Each row is a point on a tangle of strands that fork, close into loops and nearly touch. The rows are in no order.
Points whose rows are less than 67.8 apart are linked; no others are. Some points are linked to none.
j850: [-30  -1 -34  24  30   4   1   4   9  17   3 -12  -3 -14 -10  21  22   4
  -9 -23 -30   0  15  14 -16 -30  10 -15  -3 -25   5   4   3  -3  -1  -5]
j440: [  3   4  17  25  17 -34  11   4   4  27 -25  14   1 -29  15 -15   8  39
  -7 -10  12  19  -7 -13 -15 -32   9  10 -13   0  -8  17   3  -3 -22  24]
j72: [-39   6 -31  16  41   6  10  -2  13  19 -11 -10 -11 -23 -18  26  29   7
  -4 -37 -24  15  17  25 -25 -40  17  -2  -7 -27  -1   9  -8  -4   1  -8]
j248: [  1  -5  -2 -13 -30  13  -6  -1  13 -34  25 -24 -10  31 -10   8   3  -6
  15  23 -14  -6   2   2  17   2 -23  -8  20 -12  21 -10   6 -10   0  -1]
j813: [  1  14  -5 -32  12  42 -24  -2 -16 -25  27  -2 -13  19   2  11  -2 -59
   1  20   0 -27  16  13   1  25  -6 -27   4  10  -9  -9  -5  -6  24 -34]
j915: [-41  -1 -14  10  40   6  17 -10   4  27 -31  -6  -3 -17  -2  27  20   2
  -2 -36 -15  19  18  32 -25 -42  29  -5  -8 -13 -14  18 -11   2   1 -16]
j281: [-22 -23  13 -11  -5 -13  11 -37 -26   5 -45 -19  -2 -16  -2  11   1 -21
   3 -16 -11 -13  -6  30  10 -29  15   2 -26 -19 -30  49  13  10 -26 -10]
j700: [ -4  13  -8  -8  29  10 -16   4 -29  13  16  14   4 -12   3   8  -2  -4
 -31  -7   5 -13   4  -5   0  16  24 -15 -19   4  -5   3 -13  14  21 -16]
j143: [ 16 -46  10  12 -52 -35   2 -20 -24 -18  -8   5   4  -8  10  -7 -32 -20
 -15  21 -12 -18 -13  -1  22  28  -4 -13  -7 -14  10   7  23   8 -25  15]
j334: [-23  18 -30 -24  23  21 -16 -19  17   6 -24 -19   1 -13 -41  -4   3 -15
   5 -30  -8  16 -10  15  -4  -9 -10  13   4 -25  -7   9 -20 -11  -2   1]
j434: [ 10   2 -45   3  -2   5 -16 -13  34  -6  -3 -16  24 -13 -37 -16  -7   0
  -6 -27  -5  26 -23 -11  -8  21 -18  15  19 -16   2 -16 -12 -11 -11  35]
j835: [-27  14  25 -28   8  32   8 -16  -9   0 -28 -10 -21  10  10   8   7 -24
  19  -3   6 -13  23  28   7 -34  19  -3 -10  11 -27  28  -6  -7   9 -27]
j210: [ 33  16  -4  15  21  -3  -6  39  29  13  31  13  15  10   4  -5  11  34
  23  -3   5  24  -8 -28 -15   0  -3  20  16  23  12 -31  -3  -4  21  -1]
j431: [-21   8   6  -9  15   5  14  15 -26   5  26   1 -11  -6  20  26  18   5
 -25  -3 -11 -22  33  -1  -4 -20  34 -29 -18   3   1  14  10  -3  12 -25]
j781: [ -2  15  40 -22  -7  -1   0 -15 -15  -3 -23   5 -20  -2   7 -15  -3   4
  -6  26  34 -10 -15  -8  26 -11  -4  18 -18   9 -17  25   0  12  -9   8]
j603: [ 16 -43  12  -6 -64 -19  19  -9 -12 -16 -13  -8   6  -8 -14  -8  -7   2
  -4  30   6   7 -19 -23  20  39 -26  28  11 -20  12  -8  11  14 -19  34]
j266: [ 15   8 -30   5  11  21 -25  17  37  -6  28  -5   7  34  -9   2  -1  -4
  35  -3 -12  12  -3   4 -20  -3 -24 -10  28   5  16 -36 -17 -19  22   1]
j984: [  9 -25 -18  -8 -51  -2   8 -14  17 -28   7 -27   9  27 -28  -7  -7   1
  13  12   2  17 -20  -3   7  48 -45  14  25 -18  23 -36   4   7  -5  22]
j74: [ 17   8  -9 -14  -6  -1   0 -20  19 -16 -18  -5  13   8 -14 -31 -25   2
   5   0  15  24 -24   4   8  24 -25  13  22   0   1 -15 -11  -1 -14  21]
j180: [ 17  -4  30   2 -16 -11   3  11  -2   4  -8   9   3 -13   3  -9   5  28
  -8  24  21   3 -13 -32  12  -5  -8  28  -2   5   4   7   3   6  -8  24]
j769: [ 17  32  -2  10  15  -9  -8  28  52   4 -12   4   8   7  -9 -17  11  38
  39  -6   2  39 -16 -14 -27 -28 -17  31  27  22  10 -23  -7 -23 -10  19]
j456: [ 20   9 -28  26  17 -15   0  37  32  24  35  21  21 -19 -12  -2  25  42
  -8 -29  14  35 -10 -39 -23   8   9  32  -1  14   7 -34  -4   3  19  17]
j662: [  8  10   5  12  13 -22   5  -8  26   5 -37   2   8 -14  -1 -26  -9  21
   8 -10   4  30 -18   2 -12 -23 -10  15  15   6  -7   4  -7 -16 -29  31]
j944: [ 40   6 -10  28  14 -14  -1  39  29  20  29  13  28  -7  -4  -1  21  45
   8 -17  19  35 -18 -47 -27  16  10  36  17  30  11 -37  -2   5  23   9]
j978: [-25  10 -41 -19   2  12 -23 -17   7  -1  -5 -30   5 -13 -53  -2  11 -18
  -5 -21 -20   2 -14   4   9  11 -23  16  -4 -34  -1   7  -4  -1 -15   5]
j338: [  6 -23 -17  14  -8 -19 -19 -12 -20  10   0   3  15 -25  -7  -4 -13  -6
 -27  -8 -14 -14 -14 -14   7  15   9 -10 -14 -19   3   5   2  11 -10  10]
j109: [ 20 -29  23  34 -27 -33  15  25   3  13   3   9   7 -20  22   6  17  36
  -3  19  -6   2   4 -33  -1 -22   2   6   0   1  13   8  24  -6 -16  18]
j22: [ 12  29  -5   3   8   8 -16  24  44  -4   2   3  -2  20 -13  -9   6  26
  49   4   4  28 -11  -4 -17 -26 -23  19  24   5  17 -20 -17 -21   5   7]
j502: [-20  -2   2 -12 -19  26   9 -19  -5 -42   7 -16 -18  34   8   4 -13 -64
  11  10 -17 -28  24  40  15  13  -7 -42  11  15  -4  -5  16 -17  -4 -20]
j216: [-22  16   5 -31  24  41  -6   1 -15   6   9  -4 -18   7  10  24   7 -38
   7  -2 -10 -14  33  18  -4 -10  21 -22  -6  15 -11   2  -8 -12  28 -39]
j330: [-26  18 -19 -25  17  24 -12 -22  13  -2 -29 -21  -4   7 -27   0  -6 -19
  23 -16  -7  10   0  31   1 -13 -10   6   9 -18  -8   8 -23 -13  -3  -6]
j424: [-38 -10  -2  15  34  -9  26 -10 -11  33 -39   6  -6 -25  17  27  20  13
 -10 -39  -2  12  18  32 -31 -46  35   1 -23 -11 -21  27  -6   8  -2 -15]
j102: [ -6 -10 -21   2 -18  14 -17   7  19 -19  28 -25  -4  19 -27  16  19   3
   7   6 -23  -4   0  -8   6 -11 -22   1  14 -23  23 -11   7 -10   0   4]
j200: [ 42 -12  35  31 -25 -11  11  23  -3 -19  25  12  10  21  28  -3  -1  11
   6  32  11 -16  -2 -28  17  13   8   4  18  46  13 -15  25   2   4  -5]
j323: [  3  13  10  -6  -8  23  10 -19  -9 -32  -4   7 -18  23   9 -18 -31 -53
   9  11  12 -20   7  29  29  32  -8 -18   3  26 -12   3   0   3   2 -14]
j885: [ 13  27 -31  12  27  -5  -1  27  40  21  18  20  13 -19 -20  -3  21  38
  -5 -32  10  34  -7 -30 -26  -2   5  28   0   3   2 -22 -13  -6  10  23]
j623: [ 28 -12  24  11 -24  -3  11  20   0 -23  33   0   2  19  19   9   0   8
   0  31   4 -17   3 -24  19   1   5  -8  14  23  13  -5  24  -2   4  -4]
j62: [-11  28  20 -23  31  28   0  -9  -5  12 -25   9 -13   6  11  -9  -4 -10
  18  -4  19   2  11  20   0 -25  11   5  -7  17 -26  14 -16  -6  15 -16]
j519: [-21  26   5 -32  35  36  -6   9  -2  12  10   5 -21   5   7  21   9 -13
  20  -1  -4  -3  30  18 -12 -24  13 -11  -7   5  -7   2 -22 -12  26 -31]
j3: [ 20 -36 -15   6 -41  -4 -10  -9  -1 -21  19 -17  19  14 -23  -2  -5  -5
  -6  12   5   4 -24 -23  10  53 -27  17  17 -12  21 -28   5  18   1  24]
j276: [  1  21 -13 -10  22  17  -9  23  14  14  24   5  -2  -7 -17  11  23  26
  -4 -10   6   9   4 -18  -4 -14  -2  15  -9 -11   9  -7 -11   2  19   0]
j831: [ -7   4 -19 -10 -26   0   0 -18  31 -29 -14 -26  -3  23 -29 -11 -10   4
  26   4  -7  23 -13  18   2  10 -44   7  25 -28  21 -15  -8 -10 -17  16]
j693: [ 14  17  11  -6   2  21  -1  -4   7 -24   3   7  -8  35  10 -16 -23 -30
  20  23   8 -11   7  19  18  13 -13 -13  14  20  -4 -10  -3  -6  11 -11]
j908: [ 14  37 -20   3  26  -1  -9  27  52  13   6  13   8 -10 -21  -8  13  37
  18 -23  11  38 -14 -20 -31 -18  -7  32  12   9   1 -22 -17 -17   4  18]
j347: [  4 -27 -19   7 -22 -21  -4 -31 -10  -9 -22  -8  16  -5  -5 -21 -32 -19
 -12  -6 -13  -1 -19  15  10  29 -11 -12   3 -22  -2   0   3   1 -21  20]
j211: [-36  -8 -34  29  30 -12   9  20   3  28  25   0  -5 -19   1  26  31  17
 -30 -35 -28   4  24  15 -27 -18  23 -19 -18 -24  10  -6   6   4   0  -4]
j665: [ 49   3  21  38   6 -12   1  26  -6  -5  26  28  18  14  29  -7  -8  10
  -2  19  18 -12  -4 -22   2  24  17  -5   9  49  11 -16  13  13  17 -12]
j776: [  3  16  -9 -27  -7  -1  10 -37  14 -19 -40 -11   4  12 -18 -40 -35 -14
   9 -13  22  29 -21  31   6  28 -23   7  16  -4 -11  -6 -19  -6 -26  17]
j979: [ 26  -3   1  -6  -6  11 -17  -2  -2 -24  21   0   9  12  -6   0 -13  -6
  -7  23  13 -10 -14 -20  14  35 -11   5  10   2   7  -9  -3  16  12   3]
j252: [ -7 -24 -30   1 -25   8 -27  -5  -9 -18  27 -28  10  12 -28   4  10 -18
 -21   0 -22 -14 -14 -11   4  31 -23  -9   5 -20  10 -15  12   8  -1   9]
j684: [  1  -9 -39   7  -1  -4 -17  -7  10   9   7  -8  19 -23 -39  -5   7   2
 -22 -25 -11  11 -19 -22   2  13 -12  18  -6 -27   3  -4  -2   0  -7  26]
j201: [ 25  30  -2   8  29   1  -3  49  22  17  37  23   2  17  14   1  18  39
  22   1   8  17   8 -17 -21 -15   0   9   8  22  14 -27  -6  -4  24 -16]
j989: [ 20  29   9 -14  33  28 -12  18  -9  -4  25  23  -8  10  17   4  -3  -9
   0  18  19 -13  14  -4  -4  10   7  -8  -5  19 -10  -4 -15   5  32 -24]
j506: [ 21  31  38  -9  -3  -1  -4  15  19  -4 -10   8  -6  20  11 -23   6  22
  30  31  24  14 -16 -16   1 -17 -26  29  17  31   5  -9  -1  -5  -9  13]
j306: [  9  25   1   4  35  16  -2  14  -1  11  11  20   1   7  24  -8  -8   0
   1   1   5  -2  15   6  -5   3  18 -17   2  24  -6  -9 -12  -4  25 -15]
j659: [ 10  29  23 -27  19  28  -5  14 -12 -20  26  12 -20  18  14   7   1 -26
   3  25  15 -23  17  -4   8   0   6 -10  -4  19  -9   6  -8  -3  24 -33]
j724: [ 48 -16  18  43  -5 -24  -6  28 -11   6  27  26  27  -5  18   5  -2  25
 -13  15  24 -10  -9 -40  -8  31  24   9   7  39  16 -18   6  18  24  -4]
j373: [ -1  -3  35 -13 -20 -17   2 -23 -13   4 -36   2 -11 -14   5 -20  -4   8
  -7  18  21  -2 -18  -8  20 -12  -7  20 -16  -6 -10  29   7   7 -27  23]
j682: [ 22  12  -2  -5   2  26 -18   9  11 -22  24   3  -1  39   7  -4 -15 -21
  23  19  -1 -10   2   3   3  15 -16 -13  19  15   5 -20  -5  -3  19 -13]
j756: [ 16   6 -22   0   5   4 -11 -11  25  -7  -6  -7  17  -2 -19 -19 -16   5
   2 -12   1  21 -19  -5   0  12 -19  11  21  -6   3 -15 -12  -9  -4  25]
j893: [-32  -3  16 -25   2  -1   9 -14 -35   7 -12 -14 -11 -20   3  24  19  -7
 -11 -12 -11 -24  13   8   9 -32  28  -3 -29  -8 -23  47  13  10  -6 -28]
j998: [-33   7   6   4  34 -10  23   1 -30  47 -10  29   0 -19  36  15  -8   3
 -31 -40   6   3  35  27 -29   4  54 -14 -36  22 -16   8 -18  12  24 -26]
j547: [-31  12 -14 -10  47  26  -4   8 -15  33  19   8  -5  -5  13  18  12 -16
 -21 -20 -11  -2  29  17 -22   4  30 -27 -14   8  -5 -12 -13   2  34 -23]
j613: [ -7 -13  21  -6 -18 -20  11 -28   0  -5 -40 -11 -12  -7   4 -18  -8   3
   6   9   8   3 -14   9  15 -20 -16  10  -6 -19  -9  29  12   1 -36  18]
j478: [ -7  38  18 -13  39   5   2   6  11  19 -20  15  -9   2  12 -16   4  21
  12  -6  23  15   3   7 -17 -31  11   8  -2  21 -16   8 -17  -7   4   0]
j704: [ 31  34  33   6  15  14   4  22   1 -18  11  31 -15  27  27 -13 -11 -15
  20  30  20 -16   9   1  10   5  -3  -3   5  46  -9  -3   6  -4  16 -24]
j981: [ 26  -2   7  15   1 -15 -12  -3 -15   2  -4  21  16 -16   6 -12 -26   6
 -20   4  18  -9 -19 -22   6  26  10   3  -3   9   1  -1  -6  11   5   9]
j639: [-36  -5   4 -12  11  -6   9 -11 -21  18 -22 -16  -9 -28 -12  25  28   3
  -8 -23 -19  -9   6  13   0 -40  17   8 -28 -28 -17  44  10   8 -15 -15]
j653: [ 21 -39  23  25 -43 -31  11  -3  -8  -7 -11   7   7  -8  17  -9 -16   3
  -2  24  -9  -8  -9 -15  14   7  -6   0   3  -6  10   6  22  -2 -26  22]
j849: [ -8  19  18   8  27 -12   7  -2   9  23 -28  13  -7 -14  14 -13   6  30
   3  -7  15  11  -4   2 -13 -39  11   8  -5  10 -17  15  -4  -4 -11  11]
j791: [ -7  -1 -25 -10  -7   1 -14 -20   1  -1 -12 -22   9 -17 -36 -11  -4  -9
  -9 -11 -10   5 -18  -4  13  14 -19  14   1 -33  -1   5  -3   6 -16  12]
j176: [-15 -13  15  -1 -10 -13  12 -33  -9  -3 -44 -13  -9  -5   4  -6  -7 -13
   4  -6  -3  -5  -4  27  13 -27   1  -2  -6 -18 -19  37  11  -2 -29   5]
j476: [-32   9  17 -29  11  19   6 -12 -20   8 -13 -11 -14   0   2  22  15 -12
   1  -8  -5 -15  19  18  10 -30  26  -3 -19   1 -20  35   1   4   3 -31]
j811: [  3   0  16  25 -11  -7  16 -25  -3  -8 -31  14  -2  10  24 -28 -33 -28
  11  -2   3 -10  -1  31  23   5   5 -24   3  22 -14  11  13  -5 -14   4]
j688: [-17   3 -17  -1 -17 -10  10 -24  33 -18 -36 -27  -5   8 -29  -6  -9   5
  21  -2  -8  27 -13  25  -1 -10 -39  10  22 -33  14   4  -6 -15 -31  20]
j76: [-35  -8   4   4  18 -11  10 -11 -39  43 -16  25   4 -29  26  16  -7 -10
 -30 -39  -4 -14  25  25 -21   2  58 -21 -37  16 -22  17 -11  18  18 -27]
j454: [  4 -31  10 -12 -65 -24  23 -23 -13 -25 -18 -15  -5   1  -5 -12 -17  -5
   0  30  -1   0 -15  -2  27  36 -28  10   4 -24  11   0  18  15 -33  22]
j220: [ -9  17  -4 -31  32  49 -22   1 -15  -2  18   5 -15   9   8  19   0 -58
   5  11  -5 -21  32  17 -13  13   9 -27  -2  19 -14  -8 -12 -12  33 -37]
j259: [ 44 -16  18  39  -9 -40   2  32  -3  24   7  31  32 -25  17  -8  -2  43
 -12   0  23   8 -16 -45 -15  20  18  23   5  32  14 -18   2  12  11  14]
j409: [-40   7 -11 -25  25  34  -6 -24   4   8 -31 -24  -6   0 -11  17   3 -28
  21 -19 -14   0  13  38  -5 -22   9  -4   5  -6 -16  13 -16  -8   9 -22]
j116: [ 11 -31  19  20 -35 -27   7   5  -8  -4   1   2   2 -16  14   3   1  17
  -9  22 -12  -8   0 -27  16 -12  -3  -1  -4 -14  11  15  22  -4 -20  18]
j316: [  4  33  -2  -3  39  10   2  49  16  23  36  22  -7  13  16  10  18  29
  12  -4   3  12  22   1 -25 -19   8  -4  -1  11   5 -21 -11  -6  26 -22]
j445: [ 22 -12  15  -1 -30   7   2  17  11 -29  37 -12  -3  31   5   9   6   8
  12  29  -5 -10   1 -19  19  -1 -14  -1  22   8  21 -11  16  -6   5   1]
j651: [  1   1   8 -18 -14   0  -4 -27 -11 -15 -16  -9  -4   2  -4 -18 -21 -16
  -3  11  10  -6 -14   9  29  17  -7   7   1 -12  -7  10  -2   9 -13   4]
j106: [ 10   0 -31  -7  12  32 -38  11   4 -12  43 -13   5  31 -18   6   6 -25
   1   5  -4 -11  -3  -8 -12  24 -22 -15  12  -5   7 -31  -5   0  28  -4]
j914: [ 33 -14   7  40  -6 -44  11  36  11  34   5  26  30 -35   9 -10  13  52
  -5 -11  13  27 -15 -44 -21  11  15  32   2  28  10 -19   4   0   1  24]
j140: [-17  15   0  10  39 -11  15   7 -13  39  -8  27   0 -21  30  -3  -7  18
 -15 -29  10   6  20  15 -18 -10  42 -15 -19  16 -14   5 -14   4  13 -10]
j42: [ 15 -23 -18  -5 -39 -20   5 -36  -6 -22 -18 -10  17   3 -17 -28 -35 -15
 -10   1   2  13 -26   8   8  60 -27   0   9 -19   6 -18  -3  10 -25  23]
j332: [ -7   0  10 -16 -17   3   1  -6 -13 -14   3 -14 -12   3  -3   2   1  -4
  -7  17  -5 -16   0  -5  24  -8  -4  -2  -3 -16   0  17  10   5  -8  -2]
j239: [-39  -3  -6  -5  23  10  -6 -10 -48  31  -2  13   3 -22  13  26   0 -30
 -37 -29  -9 -21  24  21 -16  22  55 -30 -39  21 -15   4 -10  18  25 -33]
j43: [ 25 -25  -1   9 -24   1 -11  -1  -1 -16  23 -10  17   6 -11   2  -1   0
 -11  16   4  -6 -18 -31  14  34 -13  15  10  -6  14 -15   3  16   6  14]
j433: [-47 -13 -14 -24   1  12  -1 -31 -22   1 -30 -40   5 -10 -29  23  13 -32
   9 -22 -34 -17  -1  33   8 -17   8   0  -6 -25 -19  35   8   8 -18 -26]
j397: [ -5  26  27 -38   5  33  -1   2  -9 -25  10   0 -31  20  11   8  -2 -33
  14  25  13 -22  19  10  20 -12   1  -9  -7  15 -15  17   0 -11  16 -32]
j939: [ -2   0  -5 -14 -35   9   4  -6  21 -35   7 -22 -16  41 -13  -1  -9   0
  30  22  -6   5  -2  16  11   7 -37  -4  24 -14  20 -15  -3  -7  -8   3]
j898: [-18 -12 -22  25  19 -13   5  25 -16  26  34   6   2 -11  18  20  15  13
 -37 -22 -18 -11  27   2 -18  -3  29 -37 -17  -5  10  -9   7   0   6  -9]
j844: [-12 -18   5  10   3 -37   4 -12 -26  30 -20  14  -1 -39   7   6  -3  12
 -22 -22  -8  -6   0   1  -5 -24  23  -7 -38 -18 -11  33   6   4 -13   0]
j782: [ 10  30  32 -18  14  14  -3  -4 -11  -8 -11  17 -20   6  16 -14  -9 -10
  -1  21  39 -14  -5  -2  20   1   5  12 -14  20 -19  19  -7   8  10  -8]
j371: [-24  -2  -3 -11   6  34  -5 -13 -13 -17   9 -14  -9  20  11  10  -3 -59
   0   2 -23 -27  25  31   4   5   9 -49   6  18  -8  -4   8 -19  12 -23]
j647: [ 13  17  37  -1  -1  -7   1  14   2   9  -7  12  -7  -1  14 -19  10  35
   4  25  25   2  -9 -26   3 -22  -9  23   1  18   1   8   5   1  -6  17]
j167: [ 29 -39   1  39 -25 -29   6  14  12  17  -2   9  27 -30  -1  -5   4  27
  -5  -3  -3  16 -16 -36  -5  10  -3  20   9   1  12 -10   8  -2 -10  34]
j895: [ 25 -52  12  24 -47 -25   8  12  -4   8   2   5  17 -26  -4   5   7  14
  -8  16   0   3 -18 -45   5  17  -9  31   7  -8  15  -3  10   3  -9  33]
j538: [ 10 -12  34  30 -12 -38  17  22  -5  22  -2  16  -4 -20  31  -6  16  43
  -8  20   6  -5   4 -22  -5 -28  10   0 -12  12   4  17  21  -2 -18  14]
j516: [ 20  -1   9  -5 -15   1  -6  11   6  -3  -3   9   9 -24 -24  -8  12  23
  -8   9  28  15 -22 -45   9  10 -17  49  -1  -5   3  -1  -6   6   1  28]
j983: [  4 -25 -14  21  -9 -21  -6   8 -14  18  16   5  13 -25  -1   9   6  16
 -28  -8 -16 -11   0 -20   1  -1  13 -13 -17 -19   9   9  12   4  -4  10]
j408: [  6  33  31  -9   5   2  -3  10  25  -4 -16   8 -17  26  10 -19   5  17
  39  24  16   7  -4   3   1 -35 -22  14  12  22   2  -1  -7 -13  -7   5]
j499: [-23 -14   8   6  16 -39  11  -7 -25  38 -24  17  -5 -39  10  12   7  25
 -23 -35   5   2   5   8 -23 -34  29   6 -48 -21 -18  43   1  10 -17  -2]
j257: [-10  13 -17  -7  38  27  -9  26 -12  16  42  10  -4   9  14  20  14  -9
 -17  -5  -8 -11  27   2 -20   7  18 -31 -10   9   2 -23  -9  -3  33 -24]
j77: [ 14 -27  -3 -17 -60 -11  31 -18  12 -28 -14 -19   7  19 -28 -15 -11  11
  14  16  15  30 -23  -7   2  58 -48  30  26 -13  23 -38  -5  14 -14  29]
j185: [ -2  13  -9   7  35   7   1  31 -20  20  43  24  -2   5  27  14   8   9
 -31  -6   6 -14  28  -1 -18  16  29 -32 -16  18   3 -19  -8   7  29 -24]
j556: [  3 -15 -29  -6  -6  26 -36   5  -8 -18  42 -23   7  22 -23   9  12 -20
 -14   3 -10 -18 -14 -15   1  27 -20 -12   8 -13  10 -22   5   9  18   0]
j514: [ 35 -28  -8  41 -16 -40   7  18  22  26  -6  19  39 -44  -5 -10   4  34
  -6 -18   3  34 -26 -47 -24  12   7  36  10  11   7 -18   3  -9 -12  40]
j412: [-34 -17 -11  -6   5  -7   1 -26 -19  13 -26 -22   0 -25 -24  14  13 -17
  -3 -26 -24  -7  -4  19   6 -27   8   7 -20 -32 -17  41   9   7 -19 -12]
j274: [  5  14  11 -12   8   8 -12  -3 -32  -7   9  12  -3  -9   7   4 -10 -15
 -26  10  11 -27   0  -8  16  15  21  -8 -20   6 -11  19  -2  15  14 -16]
j614: [-10   7 -27  18  13  11  -9   9  37   1   6 -12  -2   3 -19   8  13  13
  18 -10 -18  13   4   4  -7 -29 -12  -3  19 -20  12  -8  -8 -17   0   8]
j932: [-19  10  -9   8  11  10  -2  -3  28  -9 -15 -18 -12   9 -13   9   5   6
  22  -3 -15  10   3  19   0 -39 -13  -3  16 -21  12   7  -7 -17  -7   1]
j797: [ 17  25  -9 -10   8  15 -19  15  37 -11   9   0   1  33  -6  -9  -7   2
  49   9  -2  20  -6   6 -15 -13 -29   9  28   4  14 -26 -18 -19  10   1]
j520: [-16  36  -6 -18  42  24  -6  27  11  23  15  14 -16   3   3  14  16  12
  16  -8   1  12  25  12 -26 -29  10  -3  -7   1   0  -6 -24 -13  25 -21]
j938: [ 17 -42  -7  27 -34 -28 -10 -23 -18  -6  -5   5  15  -8  11 -15 -35 -27
 -18   2 -17 -18 -14   6  13  31   0 -30  -4  -8   6  -4  16   3 -13  10]
j612: [ -3  17  -8  13  36  -3   7  22  -7  27  16  21   0  -4  29   1  -1  15
 -15 -16   3  -1  21   6 -15   0  33 -24 -14  18  -1  -8  -7   3  22 -15]
j992: [-51 -10  -8 -19  14  36  -3 -34 -10   3 -40 -38   1  -3 -17  35  13 -39
  18 -24 -28 -10  15  44  -6 -22  17  -2   0  -9 -21  25   0   5   1 -37]
j93: [-28 -13   9  16  28 -29  23 -15 -15  41 -41  15  -1 -33  19  10   8  20
 -12 -41   4  10   9  23 -33 -41  34  -1 -35  -8 -25  38  -4   7 -10  -7]
j719: [ -6 -20   9   5 -21 -12   4   3 -10  -9  11 -15  -7 -13  -3  16  15   9
 -11  14 -18 -17   4 -17  21 -20   0  -4  -9 -19   8  22  26  -3 -16   3]
j453: [  0 -28 -22  33  -3 -30  -5  23 -16  24  34  12  13 -24  14  15   9  24
 -38 -17 -17 -11  10 -20 -15   0  26 -22 -19 -14  16  -8  16   5   4   4]
j691: [ -2 -31 -30  12 -17 -10 -28 -12 -19  -3  14 -15  17 -15 -23  -2  -4 -17
 -30  -9 -22 -14 -21 -13   5  29  -8 -11  -7 -23   9  -6  13  12  -7  16]
j625: [-37   6   2 -15  32  18  17   9 -21  22  14   4 -12  -8  18  33  18  -8
 -20 -19 -13 -11  46  20 -13 -14  38 -27 -23   9  -8   5  -2   1  21 -33]
j56: [ -1  -4  32  26   3 -45  18  11 -13  33 -15  25 -10 -24  34  -8   9  47
 -14   2  15   4   4 -13 -15 -34  14   0 -28   8  -6  27  13   1 -19  10]
j50: [  3  -2 -26  18  -4  10 -14  12  39  -3  19 -11   2   8 -25   8  21  18
  17  -4 -16  15  -2 -13  -2 -15 -19  15  17 -18  22 -15   1 -12   4  14]
j694: [ 19   6   9  -9   5  12 -13  -4 -14 -23  14   8  -2   9   7  -3 -17 -17
 -14  23  18 -23  -6 -10  23  29   3  -2  -1  10  -3   2  -5  16  12 -11]
j839: [ 27   5 -22  -4   9  29 -34  19  18 -12  44   0   5  39   1   2  -3 -17
  25  10  -3  -4  -3  -2 -18  11 -21 -12  21   7  10 -35 -11  -9  27 -10]
j505: [  4  12   0 -23  -5  29 -10 -15 -17 -41  14  -2 -13  28   1  -3 -21 -61
  -1  20   7 -29   8  22  18  43  -9 -23   4  13 -10  -3   1   6  10 -23]
j652: [ 21 -55  14  13 -61 -15  15  11  -3 -10   4  -9  18 -12 -15   7   8   6
   2  25   5   6 -21 -42  13  33 -17  40  18  -6  18 -13  11  10  -4  32]
j497: [ -8   4   2 -17 -13   0   8 -39  -3 -16 -38 -12  -2  10  -7 -27 -30 -18
   5  -1   8   4 -13  28  22  12 -13   2   4 -11 -11   6  -4   4 -24  10]
j973: [ -8  -8  -3 -19 -54  -5  27 -28 -10 -54   6 -19 -22  39   0 -10 -20 -35
   4  26 -10 -15   6  29  28  36 -27 -30   6  -5   6 -11  24   8 -20  -8]
j219: [ -3 -14   8 -19 -66 -19  34 -29 -12 -43 -11 -12 -21  26  -1 -18 -23 -19
   5  35   1  -7  -5  17  32  41 -25  -7   2 -12   5  -4  23  16 -31   8]
j6: [ 18 -20 -10  -7 -44 -22  21 -26  14 -21 -28 -12  16   1 -17 -30 -27   6
   5   5   4  35 -25   2   0  48 -37  19  24 -18   9 -26  -1   4 -32  39]
j752: [-23   6  -5   3  -5  -1   9 -21  30 -20 -42 -27 -14  16 -15   3  -5   1
  30   3  -6  13  -5  36  -1 -36 -27   1  25 -20   4  10  -8 -14 -24   4]
j352: [ -7  -4   4 -10 -37  12  21 -20  -4 -50   9 -16 -18  42   6  -5 -16 -42
  11  16 -16 -24  15  30  25  19 -17 -37  14   5   4  -6  15  -7 -12 -12]
j450: [-21  -3  10  -9   9  -7  10   4 -35  17  10   3  -8 -18   7  21  12   6
 -28 -12 -10 -21  20  -3   6 -22  33 -12 -30  -8  -9  32   9   5   3 -18]
j695: [ -4  27  31 -38  -1  24   1 -12 -17 -24 -11   2 -25  17   7  -4  -6 -34
   6  20  25 -23   3  11  31  -3   0   0  -9  14 -23  23  -3   6   4 -23]
j307: [  7  36  20 -13  21  14  -7  17  19   5  -5  10 -11  17  12 -12   1  17
  31  10  13  11   3   2  -6 -33  -7   5   8  14  -4  -2 -12 -13   8  -5]
j636: [ 14  -7   3  24   0 -12   3   1   5   5  -6   7  10   0  21 -14 -14  11
   1   0  -7  -2  -4  -1   6  -8   5 -15  11   5   2   1  10  -5  -8  12]

A fork is a point with three links, a tip a point with one. Leave the first point through the second and follow the links. Name the first fork or tip that comes.
j505 / j813: j839
j791 / j978: j412
j516 / j180: j478
j514 / j914: j248
j756 / j74: j116
j77 / j984: j700

A piece is all that can be reached along the links. How many separate loops has the piece of each point below (a circle has one, a figure eight two, a Y none), and how many tips (points with one link)?
j659: loops 2, tips 3
j266: loops 1, tips 1
j752: loops 1, tips 1

A tip is a point with one link. Name the tips that can be reached along the links from each point below, in the order of the rows.
j791: j700, j239, j516
j885: j844
j454: j371
